Each row is a point on a tangle of strands that fork and nearly touch. The rows are in no order.
In the rows, 128 means zero.
Two points are linked if the straight distance between their rows is under 197. Some points are linked to none.
z446: [190 130 150 106 107 127 188 173 145 162  83 146 116  54  60 141 132 130
 129 168 104 169 135 155  98 124 140 180  86 137 105 119 129 118  94 152
 183 117  74 135 100 150  96 152 119 187 123 127 145 122 135 155 127 126
 190 159 110 105 163]
z251: [ 98 112 156 102 163 107  97 129 139 180 132 108 112  89 108 129 110 146
  83 125 167 109 134 122 184 132 165 113 147 110 152  91 141  62 130  91
 103 107 149  69  93  83 143  77 135 181 169 161  97 175 137 117 126 113
 163 137 146 149  78]
z625: [149 153 169  76 145 143 168 196 134 152 121 138  86 118  84 157  93 166
 119 132 135 143 167 191 122 147 172 168 108  92 146 150 121 147 104 141
 148  85  84 126 137 124  74 178 190 152 123 145 119  96 146 117 117  98
 192 145 107  80 135]
z739: [ 81 131 171 138 142 127 131 176 144 180 162 168 100 131 136 159 101 134
 137 115 108 122 166 143 151 135 131  98 151 141 125 122 116 149 114 128
 133 120 166 140 116  85 111 155 191 103 134 151 130 168 132 147 108 105
 147 127 138  80 184]
z55: [175 141  74  94 147 170 148 122 140  99  76 118 142 151 127 140  91 173
 130 105 151 160 129 141 155 155 117 114 130  81 144 135 131 142 122 168
 109 164 113 159 123 136 132 147 108 126 114 134 158  99 135 123  89  86
 171 135  68 154 153]
z915: [132  75  96 165 135 122 108 129 114 125 159 104 158 156 131 139 103  95
  91 121 150 115 138 108  98 125 120 117 160 165  96 143 134 155 125 162
  89 141 143 191 134 138 115 151 124 153 116 133  95 147 128 135 118 136
 144 126 148  97 177]
z262: [173 151 117  96 147 128 163 131 127 104 161 120 102 171 111 118 135 146
 139 111 129 120 154 121 140 132 103 141 168  76 129 135 114 176 162 123
 126 164 150 103 111 149 118 122 171 123 122  96  99  85  96 128 111 100
 139 150 105 141 142]
z312: [ 66 124 161 163 121 133 112 137 137 142 132 183 111 147 178 141 117 129
 168 111 102 116 138 146 126 125 118  62 164 146 124 163 117 159 106 129
  93 115 183 159 100  86 145 131 141 110 110 137 160 172 145 139 107 112
 123 120 132  82 173]
z527: [ 61 162 106 110  77  97 102 113 137 126 113 171  93 144 187 130 174  82
 147 150  83 131 114 154  82 151 130 138 111 221 148 135 134 130  94 106
 134  91 142 151 170 110 155 127 125  76 121 111 117 125 144 178 167 160
  37  82 122 109 120]
z186: [ 97  98 132 136 158 105 110 108 129 125 140  87 136 122 110 116 135 114
  84 127 181 120  91 103 143  83 154 188  65 171 124 117 101  53 141 163
 175 144 133 126 175 155 189 113 124 172 179 135 119 170 147 118 145 157
 137 101 157 173 120]
z610: [140 166 102  92 115 151 179 161  72  70  92 122 106 117 105 108 134 125
 122 125 114 128 155 175 100 137 106 195 126  68 153 139 111 137 129 135
 154 122 117 118 161 142 117 180 150 134 159 108 159  64 109 140 103  82
 167 129  99  99 132]
z910: [111 112 120 170 156 112 110  93 125 130  93 155 167 124 141 118 122 124
 157 124 152 124  91 117 127  92 127  80 144 109  94 137 105 121 114 164
 108 128 174 140 137 122 177 111  89 152 145 160 165 166 143  94 124 118
 140 109 151  83 110]
z233: [161 119 163 166 105 178 119  87 154 108  73 120 150 160 130 118 176 118
 148  85 137 100 133 110 144  99 131  85 155 135  97 131 128 131 116 138
 164 107 154 140  63 164 141  89  82 129 100 164 150 143 116  58 137 100
 166 160 188 109  62]
z155: [ 96 137 149 110 111 155  92 159 158  83 176 107 115 134 165 133 127 153
 139 117 101  52 154 124 121 140 126 175 128 146 116 177 142 175 105 114
 123 165 121 123 135 107 186 183 123 148 110  63 128 121  97 132 105 139
 129 157  81 147 127]
z545: [142 100 159 230 137  84  98  98 109 145 149  57 176 131 101 166 122 107
 148 123 130 119 104  94 101 102 118 108 119 163 136 163 158 144 112 170
 109 127 149 165 153 171 134 115 139 143  76 107  87 155 139 167 156 148
  49 113 122 129 155]
z638: [173 108 166 130 101 144 185 147 171 157  76 120  84 110  54 158 181 100
 113 155  87 126 125 166  95 128 164 155  94 140 118 146 140 111  96 129
 160 108  75 144  70 150  74 146  93 161 101 129 133 131 134 158 128  84
 206 149 119 101 149]
z356: [133 112 108 160 135  91 118 168 182  70 213 110 141 163 123 127 108 120
 138 179 109  95 135  99 105 177  94 133 105 163 137 163 163 157 128 114
 115 158  93 125 185 139 107 155 108 117  79  67 109  83  96 164 106 121
  45 110  91 199 148]
z963: [132 140 181 166 151 107  89  58 152 115 124 112 185 127 152 110 154 131
 175  56 158 123  92 101 166  94 143 132 138 117 150 169 154 102 109 159
 152 125 162 122 109 168 206  99  74 133  96 108 135 175 113  85 123 179
 111 121 152 107  86]
z981: [138 132  97 172 123 116  94 109 129  85 196  85 125 197  87  71 157 110
  82  83 131  93 127 136 150 127 105 145 182 118 135 104 124 131 197  89
 104 113 149 108 151 203  82 118 154 146 147 139  88  80  62  94 133 131
 150 121 200 161  98]
z255: [110 127 147 132 136  83 134 129  95 191 110 199 118  95 154 173 125 136
 149 143 134 131  99 116 138  99 101  75 130  81 135  99 136  73 141 116
 144  94 127 143 124 103  92  85 142  87 146 160 157 152 175 143 142 106
 115 113 136 106 151]
z719: [146 130 135 118 168 192 118  91 166 156 102 121 141 115 152  92  67 191
 141  91 182 161 137 131 150 152 148  56 155  81 146 118 149 144 125 102
  84 137 185  94  90 109 208  96 112 123 147 146 139 141 141  90  93 130
 162 154 119 158  88]
z887: [145 147 155  94 150 123 109  96 158 146 172  85 136 141 101  84 125 155
  92  89 134 135 150  60 170 120 137 164 162 140 130 137 133 125 175 105
 157 159 141  70 127 147 158 119 186 130 150 104  81 113 111  98  97 166
 161 165 140 196 102]
z826: [103 121  80 120 138 105 144 166 122 160 154 175 145  97 179 140 103 116
 127 189 144 130  95 102 136 152  67 125  66 111 128  88 140 106  70 145
 120 131  67 160 170 114 110 102 117 118 131 129 182 124 131 140 156 185
  48 116 127 145 137]
z287: [119 105  95 165 105 136  82 148 130  54 206 108 136 196 164 139 115 108
  99  99 104  98 168 107 105 140 126 131 144 185 146 188 119 179 123 107
 130 135 141 172 166 138 133 199 156  99  56  93  95 111 108 165 121 129
  89 126 143 173 167]
z257: [144 126 141  84 130 179 131 139 148 181 101 146  93  45 137 134 114 171
 162 169 123 133  98 130 167 153 129 115  91 111 140  80 165  94  76 107
 132 156  45 104  84 130 129  69  83 114 125 146 158 142 145  93 128 167
 142 154 111 124 124]
z641: [ 77 141  91 189 141 107  90  77  91 128 104 120 152 129 144 103 111 159
 149 102 197 110  97 156 143 141  89 114 171  66 151 124 136 113 140 113
  65 106 122  98 160 133  99  68  67  91 125 143 121 110 117  83 123 177
  78  77 156 130  68]
z86: [ 75 135 154 133  94 115 137 178 126 136 173 141 113 109 135 155 134  84
 114 128  87 116 121 128 132  97 151 149 115 202 134 119 108 114  86  89
 168 116 139 142 167  92 140 126 188 107 158 149 114 167 153 167 187 158
 130 128 159 118 138]
z511: [ 95 154 165 124 119  94 140 151  68 149  98 142 134 103 145 198 124 144
 123 120 133 155 106 107 132  78 114  98 103 120 161 121 123  76 148 149
 195 116 151 152 123 103 129 103 179  97 125 155 146 149 210 170 160 101
 112 131 126 147 152]
z689: [ 37 152 109 130 145 108 101 121 108 120 145 166 156 130 199 135 133 144
 156  87 138 111 109 128 146 125  94 143 121 106 147 152 129 137  80 137
 125 115 115 135 199  95 164 142 113  69 109 110 172 136 130 113 140 167
  59  81 103 120 116]
z534: [147 118  96 135 130 151 123 105 116 138 115 115 136 136 136 140 119 119
 135 138 153  90 130 109 150 129  82 120 167  86 110 106 155 131 124 109
  96 142 103 126 129 130  77  98 109 120 123 134 117 109 121 110 132 131
 138 125 151 115 102]
z586: [138 134 113 136 102 188 138 159 109 128  66 151 129  61 157 124 122 132
 176 181 137  99 143 166  69 155  71 110  94  85 123 127 143 122  65 124
 123 128  52 148  96 152  88 142  54 108 103 121 180  88 134 136 106 105
 135 128  92 127 128]
z477: [ 80 125 131 153  94  97 118 101 157  82 183 144 124 151 127  97 183  76
 135 131  77  93 108 140 104 114 153 173 123 173 114 126  97 123 143  84
 133 139 161 107 189 121 143 121 149 134 176 119 126 152  77 144 190 139
  86 110 166 143 106]
z613: [149 148 143  92 141 139 166 179 111 130 124 135  99 148 106 131 144 125
 111 122 113 125 171 185 137 137 177 129 165  90 130 112 114 191 148 130
 143 105 134 120 125 100  65 186 189 119 145 164 114 119 139 114 136  77
 188 127 150  61 113]
z778: [173 157 157  69 129 135 156 102 126 151  81 144 116  73 116 108 150 139
 132 156 129 130 121  96 143  78 122 136 119  86 118  91 140  93 156 137
 171 163 111  78  96 130 133  93 121 135 146 103 155 123 149 111 126 133
 132 141  98 157  93]
z512: [ 66 135 119 122 131 140  65 110 141 105 132 152 146 119 180 108 141 143
 153  62 112  61 138 109 164 112 107 165 113 112 124 139 135 139  94 116
 131 147  93 117 190 105 153 147 109  99 123  90 150 120 126  90 130 195
 119 103 123 136  92]
z282: [103 154 145 118  88 191 101 120 132  96 124 131  96 131 153 130 156 156
 161  81  96  38 156 141 141 129 119 172 151 121 116 153 137 168 104  83
 126 148 112 130 118 105 141 152 104 123 123  88 142 116  99 111 122 152
 142 150 117 136  98]
z665: [135  91 170 204  89  84 111  96 121 112 126 116 154 135 134 177 163 101
 162 162 103 124 120 106  91 103 137  89 122 166 119 167 162 172 118 142
 122  98 170 157 102 140 114 133 126 136  67 101 117 154 154 187 140 119
  58 127 119 115 165]
z505: [138 173 134 105 100 159 170 120 102 105  74 143  95 102 107 103 155 122
 137 133 110 104 138 139 113  92  98 176 127  72 107 114 105 131 146 139
 166 158 121 102 124 129 115 134 127 148 151  91 174  91 129 123 117 119
 162 127 105 118 111]
z996: [167 102 137 129 152 144 112 128 161 160 171  75 133 152  97 124 134  97
  44  89 140 130 172 142 126 120 155 130 170 136  90 132 149 161 141 125
 119 119 134 131  75 147  86 136 168 142 132 164  73 143  78  95 128 131
 204 135 168 110  91]
z426: [162 145  99  92 189 150 123 137 150 114 206  88 132 174 102 100  86 152
  77  69 144 152 182  92 173 130 109 147 160 108 140 132 131 180 185 130
 129 161 152  96 119 154 148 164 179 115 120 106  77  82 105  99  87 129
 151 154 123 171 134]
z352: [ 89 122 157 152 106  84  90 161  99 132 205 120 127 123 135 158 103 111
  98  98 129  88 116 121 124 100 140 165 145 173 171 128 109  73 121  90
 153 122 132 136 172 103 136 103 200 108 139 127  72 159 147 153 191 162
 116 123 187 156 145]
z123: [130  93  83 141 146 104 127 138  99 123 173 100 148 185 114 117 115  83
  74 134 117 159 126 141 106 152 129 157 146 177 135 130 109 140 132 123
  90 126 126 182 184 123  92 156 145 113 151 157  78 116 116 146 126 110
 130 108 155 108 176]
z378: [147 142 172 142 110 153 161 112 141 111  72 142 117 140 104 130 169 132
 163 129 125 107 112 152 119  98 130  85 138 101 103 130  97  99 135 123
 164 125 164 137  50 145 113  80 105 137 116 154 166 128 121 101 129  60
 147 151 140 113  90]
z834: [115 129 139 142 168  68 116 153  90 151 155  90 157 105 119 150 104 123
  66 162 189 128  95 113 133  99 140 161  86 142 143 105 111  55 156 138
 144 124 151 111 160 140 155  98 165 162 182 120  99 154 159 139 161 162
  99 114 157 199 160]
z821: [135 128 190 146 112 149 158 128 127 129  84 165 139  76 106 129 152 118
 181 146  99 136  87 102 118  78 130 126  56 162 111 136 150  91 107 187
 170 143 132 141  73 152 193 127  70 159  84 136 168 173 199 132 153 123
 134 133  99 115 129]
z568: [204 141 139  91 135 176 147 101 140 181  47 146 119  48  92 111 125 162
 151 167 141 169 116 117 136 111 155  95  99  99 124  61 154  85 129 138
 163 153  78  98  69 146 122  85  85 122 135 155 160 138 171 107 122 118
 166 150 106 151 109]
z768: [ 42 129  95 141  86 109  82  91 122  94 122 147 129 182 159 122 171 101
 143  96 121 144 106 154  82 171 130 132 136 214 147 143 112 133 123 139
 114 104 144 159 206 127 151 122  93  90 128 124 115 126 106 169 149 172
  66  80 157 117 120]
z771: [162 137  89 116 135 110 150 145  71  99 172 113 133 202 159 108 146  79
  96 139  71 198 118 143 103 171 124 123 129 157 147 151 107 176 171 132
 106 124 123 177 149 115  99 178 130 100 130 127  96  86 112 176 102  84
 113 131 103 113 173]
z173: [136 140 158  81 116 107 148 159  98 133  96 122 121  98 115 176 129 128
  95 124 138 155 117  95 135 100 156 155  87 142 152 100 117  77 138 154
 222 142 106 128 133 103 119 111 157 114 122 138 116 127 184 124 144 161
 167 150 137 160 143]
z848: [ 83 139 119 113  82  97 126  90 104 129 108 169 149 163 149  83 176  92
 168 199  97 154 109 165  77 145 135  97 124 166  90 130  96 148 181 150
 113 129 182 107 152 131 146 133  85 152 158 113 153 128 110 174 138 129
  57  99 114  84 116]
z780: [123 106  66 114 148 102 151 155  99 158 123 156 145 103 127 153  94 122
 100 182 156 170  97 111 140 132 121 141  81 119 108  64 117 103 124 149
 132 134 100 148 171 119 108 105 122 148 171 142 149 138 139 149 154 162
 106 120 138 132 160]
z914: [194  98 173 145 138 185 139  78 186 172  77 112 134 114  73  84 153 130
 141 149 122 151 119  92 124 139 164  73 119 155  96 125 178 146 124 155
 138 138 126 137  15 161 145 128  99 140 125 187 134 163 120  92 104  96
 200 169 137  91 101]
z107: [165 132 146 188 140  96 109  84 100 170 148  75 187 114 112 153  91 139
 158 137 129 158 103  60 150  94  87  91 109  98 139 134 166 154 130 169
 128 146 132 129 149 171 136 117 160 135  83  96 108 136 152 145 163 150
  60 145  85 162 162]
z541: [ 63 139 112 151 116 113 117 106 121 115  85 191 146 116 195 105 155 136
 185 138 129 119 114 165  94 132 113 111 139 109 116 160 108 157  88 127
  89 121 133 130 149  89 143 133  70  78 112 111 186 120 130 130 122 142
  66  96 103  85 109]
z772: [108 138  93 127 161  79 104 121  82 183 124 168 146  99 199 173  86 160
 137 145 192 129  89 113 134 130  98  79 143  53 162 119 144  68 139 116
  95  97 102 118 152 110 145  89 120  91 149 136 155 134 162 123 144 126
  76 113 120 157 140]
z968: [ 98  90 148 132 123 128 138 128 145 117 116 112 130 130  91 132 145  97
 106 109 146 111 123  93 142 102 160 163  95 190 100 131 105 106 112 161
 161 141 134 162 136 132 169 143 119 174 150 162 129 187 143 118 154 133
 189 124 166 113 121]
z102: [158 156 110  96 126 137 172 159  69  63 129 110  91 178 139  84 170 101
 111 125  72 158 125 178 104 165 121 163 142 119 155 145  91 178 165 116
 106 126 129 127 141 143 105 181 138 105 146 123 120  65  93 150 100  74
 139 130 112  89 158]
z682: [129 126 140 140 149 121 142  95 116 149  80 171 172  78 133 115 129 115
 169 135 142 147  80 103 124  59 123 106  81 106 106 123 140 100  99 184
 153 132 136 147 122 124 188 116  69 146 116 146 174 178 197 113 154 145
 114 105 103 115 118]
z679: [ 98 122 135  78 145 166 116 174 147 161 138 131 113  68 163 161 105 153
 132 150 127  81 121 137 190 163 106 129  90 102 137  83 146  95  82  89
 118 127  63 109 125  72 118  93 112 115 152 136 155 136 143  99 118 167
 120 128 119 132  98]
z2: [ 54 138  97 105 127 175 141 163 119 137 110 156  92  84 136 130 121 135
 128 133 121  92 123 164 167 127 132 142  94 113 111  82 127 106  86  86
 100 134 100 115 155  55 127 115  96 129 174 149 173 142 157 124 145 145
 135 110 127 104 101]
z316: [ 93 140 101 119  99 134 160 165  95 129  66 165 100 143 133 125 136 119
 121 146 114 156 133 170  90 167 124 112 128 164 134 118 115 135  93 147
 136 101 149 188 136 113 116 163 120 111 128 156 158 113 152 184  90  82
 163 118  95  75 167]
z740: [ 87 125 149 176 121 126 119  93 153 142  99 188 131 134 147 128 122 133
 196 106 134 164 103 161 115 131 132  42 153 104 127 156  85 137 132 151
  93 103 183 167 101 102 154  82 112 109 115 161 167 162 137 111 106 105
 114 127 139  85 136]
z414: [138 140 118  75 177 108 156 182 119 117 132 104 125 158 112 184  62 173
  80  94 165 216 159 147 140 140 200 125  96 113 158 133  99 119 172 138
 130 108 147 141 124 117 108 156 194 111 127 151  92 125 176 151 125  85
 123 130 102 146 178]
z281: [205 110 172 106 118 135 164 103 197 154  97  86 113 127  72 129 176 119
 107 166  98 133 140 116 113 128 171 122 120 161 100 147 159 142 128 142
 144 148  97 127  32 147 106 152 121 147  92 147 113 147 106 128 122 111
 213 161 119 107 126]
z497: [160 103 107 129 119 128 124 107 135 108  98 136 144 142 157 151 140 103
 128 143 126 102 135  80 108 125 116 119 140 139 116 137 156 142 107 152
 123 149 109 157 120 136 109 142 102 116  80 111 122 118 138 128 126 131
 153 138 135 108 162]
z888: [210 131 120  67 180 170 146 118 136 128  88  76 136 150 124 125 105 170
  82  97 129 188 158 140 165 137 158 139 135 107 157 119 147 150 129 163
 137 145  78 132 103 129 100 146 137 110 108 147 106 100 149  83  77 123
 190 156  94 129 109]
z736: [120 106  89 133  81 151 146 110 130  71 140  92 109 179 117 120 196  75
 101 116  79 105 124 162 130 125 145 142 146 151 113 116 112 134 152  83
 115 123 120 132 150 132  60 141 120 111 128 158 114 111  93 135 158 107
 152 114 187 122 114]
z17: [ 83 153 109  99 113 104 118 125  82 134 155 148 134 181 158 106 123 136
 178 155 107 163 131 147 102 173 104  79 141 152 123 162 113 181 183 154
 111 123 189 126 165 125 161 153 125 116 148 107 136 120 122 180 122 126
  49 106  91 123 155]
z553: [123 139 124 120 130 112  79 118 140  97 171  84 124 176  91  66 150 139
  72  60 146 120 148  99 173 130 136 150 154 101 141  99 105 109 201  89
 157 138 172  56 133 163 135 120 171 161 169 120  88  87  92 101 127 134
 164 142 173 196  84]
z270: [141 111 115 196  79  68 101 135 105  90 140 123 145 131 169 154 173  93
 130 182  96  97 140  99  86  99 142 128 128 192 138 172 163 185 124  97
 134  97 169 122 157 124 137 166 141 102  82  71 120 119 148 192 142 153
  22 102 137 141 159]
z798: [172 107 127  79 142 118 126 151 110 170 135  97 135 102 130 197  75 159
 101 130 135 176 108  77 155 152 139 125  85 156 158 101 147 100 106 152
 179 137  67 145 113 126 113 109 167 101 118 151 105 130 168  98 122 179
 139 187 121 158 175]
z366: [ 80 145  95 105 131 139 125 128 130  99 149 137 120 166 154 126  93 175
 164 100 146 152 128 141 131 167 109  93 157 110 131 159 106 159 155 147
  77 149 167 140 159 106 172 130 129 118 127 133 155 130 102 133 106 103
  82 106  89 143 141]
z614: [157 112  97 121 149 134 139 178 179  73 187  84 126 164 126  93 114 115
 109 146  86 113 123 112 137 179 103 170  91 154 144 154 130 141 122 104
 136 171  67 130 184 135 118 163 129 145  89  75 107  65 101 137  93 120
 140 138 103 202 161]
z502: [ 91 149 105 121  95 132 160 145 135  82 145 157 101 112 117  90 168  93
 122 165  87 104 107 134 105 125 125 192  99 147 109 101 106 133 113 111
 125 163 126  99 193  96 130 151 139 139 167  90 144  97 104 163 166 138
 104 112 125 130 139]
z937: [104 153 147 120 125 116  66  75 101 110  96 135 132 135 158  93 153 134
 119  74 161  88 118 108 174  93 133 121 161  74 151 122 115  76 158 113
 154 112 165  79 110 130 156  76 113 139 144 130 140 139 120  83 129 131
 123 129 154 157  49]
z629: [124 143 115 155 144 127  72  72 102 141  78 121 160 108 163  89 114 156
 127  83 208 115 104 123 153 111 116  93 161  52 169 128 146  78 137 118
 101 115 126  65 138 132 161  56  78 111 129 120 131 131 154  79 115 161
 119 108 161 153  56]
z676: [151 106 106 187  97 102  94 116 124  61 214 109 136 203 130 117 149  75
 111  93  96 120 151 114  93 106 124 126 166 179 133 180 108 167 174  94
 135 123 161 164 142 167 131 160 192 118  86  96  69 124  82 139 146 128
  91 120 173 168 177]
z514: [156  90 153 113 128 129 139 143 207 177 178  96  93 103  98 184 123 111
 128 161 106 112 134 109 138 151 143 123 125 173 118 128 177 127  88  93
 115 144  75 124  94 118 106 110 149 136 109 123  90 158 105 121 150 157
 147 156 147 125 154]
z209: [160 113 105 121 134 156 160 134 176 117 153  51 106 159  74 117 142 114
  67 119 109 139 158 149 158 137 167 141 141 128 100 129 152 165 134 110
  99 144 105  99 104 122  78 136 130 163 129 155  74 132  69 115 135 140
 203 137 132 140  77]
z962: [173 136 150 158  86 208 142 102 126 141  50 178 105  40 119 129 118 150
 206 141 113 111 120 161  75 128 100  91 130  79 130 136 130 106  69 109
 127 122  86 109  60 156 138 119  54 114 108 120 164 121 152 100 111 104
 174 136 107 104 121]
z721: [ 40 122  83 136  76 134 100  83 113  91  70 157 142 169 166  90 172 112
 161 134 118 149 121 174  95 166 146 103 143 166 116 137  90 153 131 149
  89 115 151 124 162 109 141 123  56 109 131 128 159 108  96 139 132 144
  79  93 139  81  97]
z136: [177 119 157 107 166 142 124 117 143 182 144 100 162 134 104 122  99 148
  81  99 154 162 175  97 116 114 144 119 173 145  97 128 158 153 157 170
 143 133 172 138  60 136 132 140 188 120 147 154  82 161 112  87  97 129
 187 146 137 110 119]
z523: [133 132 166 148 140  72  97  88 116 115 131 112 140 160 141 138 142 130
 110 102 172 104 112  94 132 110 109 132 145 102 140 133 105  64 173 133
 161 124 168 111 122 164 118  64 141 134 129 131 108 132 122 111 135  92
 107 130 164 162  91]
z838: [ 92  70 120 176 126 117  85 103 197 109 176 128 133 118 123 129 140 119
 134 124 149  83 132 135 138 142 159 126 160 165 112 158 157 162  87 111
  32 126 131 100 125 107 160 130  54 168  97 120 118 170  85 120 137 167
 104  88 145  89 100]
z124: [110 145 102 138  73 139 142 146  80 130  53 202 115  88 165 107 123 121
 149 182 128 136 146 172  50 175  79 114 145 135 124 134 123 131  99 119
 116  84 104 161 131 145 101 153  70 111 132 130 196  84 133 178  91  76
 133 121  85  89 163]
z918: [176 112 145 123 191 118 134 176 132 212 158 121 144 113 113 169  48 149
  93 134 163 165 170 106 156 131 154  97 132 129 110 108 150 158 127 154
 133 110 140 136  99 120  88 153 203 125 136 142  92 150 146  83 109 133
 165 156 143  92 164]
z587: [165 116 133 138 162  84 136 115  97 186 147 115 170 100 118 152  99 134
 124 168 164 137  91  68 143  89 100 136 104 112 127 107 152  94 136 140
 136 125 115 132 141 158 120  82 151 152 146 115 113 153 145 133 148 168
 100 135 132 151 146]
z146: [105 152 101 103 171 152 116 126 147 114 133 131 142 135 179 107  71 179
 149  94 163 124 134 132 169 140 113  91 160  52 137 132 126 162 139 109
  74 154 160  99 138 102 188 130 119 122 149 130 155 127 115  86 100 109
 109 116  94 167 103]
z46: [128 128 184 146 144  72 136 115  84 126 135 122 144 170 131 157 132 122
 125 117 143 137 127 124 135 105 112  95 139 125 109 132  88 106 180 140
 176 102 204 150  87 140 114 103 186 123 151 180 112 140 132 132 133  50
 121 123 149 126 120]
z563: [123 136 150 172 104  89  89 108 158  66 214 122 125 177 129 125 169 100
 157  94  78  83 140 108 118 102 152 166 158 149 116 162 107 158 156  86
 145 128 170 117 169 151 152 162 183 141 108  72 103 136  81 141 172 141
  87 105 160 171 132]
z800: [153 139 163 104  97 178 170 140 116 167  70 179 108   9  81 133 110 148
 153 141  98 139 133 131  81 114 123 176 100 133 124 115 134  97  88 157
 158 116  88 123  96 130 177 146  78 183 150 105 192 141 146 120 125 147
 168 160  89 101 139]
z694: [136 123 188  93 146 112 133 107 151 194 119 141 118  74 108 126 145 129
 120 150 128 108 112 110 167  91 146 114 116 112 134 108 138  52 129  99
 147 121 125  78  66 105 136  76 134 142 155 150 134 169 159 107 132 106
 160 145 136 130  80]
z855: [136 144 135 104  95 176 160 143 129 138  96 170  85  39 134  98 132 132
 136 170 103 118 124 119  93  99 100 194  57 110 110 120 133 102  91 157
 141 161  71 117 129 120 162 142  60 179 125  68 201 116 127 115 141 189
 122 134  73 123 126]
z348: [164 110 130 115 158 201 128  99 193 155  87 125 128 116 107 100  96 159
 146 116 148 185 142 111 137 162 161  88 140 139 122 121 165 159 125 161
  94 168 150 128  54 122 190 116 118 142 125 156 113 158 130 102  91 122
 198 160  93 116 136]
z986: [136 139 155 164  65 102 167 154  97 131  98 167 119  68 118 117 137 121
 142 199 105 148 123 132  68  92 106 147  95 152 106 146 130 120 106 149
 146 119 136 139 117 162 142 142 114 176 101  94 160 123 145 222 144 123
  90 133  82 120 162]
z760: [112 117  93 193 130 132 102  86 129 109 131 102 149 152 149 122 126 130
 156 118 170  66 135 149 135 150  91 127 182 109 131 118 145 149 122  95
  61 104 101 117 147 142  84 113  80 104 104 125 108 121  88  87 138 169
  86  82 182 113  81]
z212: [135 129 113 106 138 107 155 134  87 123 105 140 121 139 113 133 130 126
 117 130 146 150 134 145 137 130 136  96 156 103 123  95  90 131 177 137
 129 110 170 129 128 107  87 133 167 119 192 176 145 123 139 134 126  67
 147 111 150  89 126]
z596: [101 156  95 101  95 109 138 152 107 133 153 138 109 164 175 129 136  84
 152 182  88 141 117 147  85 180  95 118 111 203 157 139 132 138 118 100
 137 101 109 160 169 128 107 136 151  66 122 113 101 100 134 191 150 133
  40 116 119 145 153]
z346: [144 124  80 168 136 110  96 112  96  95 209 109 123 212 120  88 152  87
 113 107 103  89 123 144 110 155  75 152 182 138 149 115 119 159 205  90
  69  97 125 135 181 177  86 144 144  97 139 132  75  74  73 122 128 138
  86  85 197 111 151]
z684: [ 99 146 107 108 107 168 135 152 136 100 125 140  97  79 139  85 148 117
 110 176  81  66 125 116 124 124 119 208  70 126  97 120 133 132  95 119
 128 167  69  99 162 105 143 165  99 164 152  56 157  81 102 112 136 187
 121 124  97 141 115]
z337: [211 162 128  93 158 109 179 121 120 119 119 120 150 150  89 119 131 151
 140 145 161 179 146  96 141  98 121 134 128  77 102 110 105 149 184 159
 150 161 169 118  95 171 127 138 167 155 134 111 116 104 130 150 108  82
 137 148  95 161 141]
z237: [174  94  79 120 167 140 136 152 175 103 183  64 126 169  92 114 105 108
  58 110 108 153 147 127 161 152 117 170 128 142 134 138 138 130 120 121
  98 170  69 135 156 134  95 135 123 146 108 141  72  96  96 114 107 132
 174 122 116 170 125]
z199: [141 152  95  95 175 142 167 146 143 108 113 118 114 149 102 156  88 191
 110  80 155 204 156 179 137 151 162 117 128  91 164 136 103 119 163 155
 102 130 151 157 101 122 112 125 147 130 128 148 135 123 141 151  94  74
 138 129  67 148 166]
z631: [123 130 169 149  96 183  78  71 140 119 101  93 119 146 136  80 169 155
 139  54 144 109 143 108 185 107 172 108 154 126 120 125 134 116 142 123
 137 120 158 108  81 154 166  74  96 152 129 140 138 151 100  67 127 150
 159 179 160 146  19]
z752: [ 88  70  96 199 109 110  91  98 164  98 162 116 150 157 131 121 121 128
 147 160 139  80 146 169 118 172 108 112 181 148 106 131 146 180 131  92
  19  98 119  97 127 121  98 137  63 131 100 140 100 127  50 115 123 160
  64  84 152 111  91]
z435: [198 146 103  79 174 115 154 114 115 116  86  98 161 157 102 128 114 135
  88 112 152 183 140  82 160  99 158 149 112  98 143 110 111 120 190 159
 179 135 119 117 120 148 112 160 164 124 145 123 116  91 163 110  92 119
 180 145  98 167 144]
z83: [183 104 143 101 150 113 160 181 124 182 156 104 144 111  95 176  68 137
 111 153 118 183 141 118 151 144 141 111  84 153 109 111 141 149  91 153
 159 127  97 147 107 123  84 151 184 139  99 136  95 134 152 132 113 141
 141 175 113 114 188]
z607: [ 51 103 116 110 125 146 131 168 151 140 135 154 108  97 110 131 145  96
 115 118 120 114 109 138 146 121 160 170  95 174 103  94 111 101  76 119
 123 132 123 134 171  69 156 132 120 161 183 158 144 167 145 143 174 161
 154 124 143  85 127]
z885: [164 144 156 183  72 181 157 113 134 123  52 153 102  95  93 131 129 133
 191 143 114 109 133 188  83 118 109  68 162  75 105 144 107 125 102 107
 121 103 148 113  43 157  98 105  93 138 113 132 170 116 120 115 106  72
 177 164 126  95 127]
z280: [107 119 100 131 139 104 118 166 144 121 194 121 142 152 161 166 110 119
 153 157 113 106 126 117 108 178  80 117 117 156 146 143 151 131 112 105
 114 128  89 171 188 125 102 134 123  71  88  99 109 105 107 167 133 118
  32 107 124 165 150]
z891: [137 149 132  62 145 103 173 207 102 120 140 123  82 123 103 153 101 164
 104 144 151 190 138 192 116 166 201 181  88 100 174 126  91 107 145 106
 147  84 106 112 164 115  93 158 195 124 148 126 114  93 153 162 137  78
 133 137 103 124 154]
z480: [ 75 122 166 107 143 105 100 157 124 168 170 156 109 110 129 162 104 147
 112  93 137 118 138 143 164 124 157 126 147 121 143  99 104  78 133 101
 126 104 173 112 121  70 134 122 188 131 163 159 119 183 155 130 125 106
 152 129 150 106 143]

A fork is a point with three links, a tip a point with one. Leave the first point through the second and follow the links. Name the first fork or tip that comes.
z209; z237 => z721
z914; z281 => z287
z937; z523 => z346
z760; z534 => z778

Follow the links from the first point to the second, and from the first to the third. Name the last point that the two ways share.
z251; z885; z199 => z937
z587; z629; z682 => z778
z682; z679; z497 => z778
z124; z838; z86 => z760
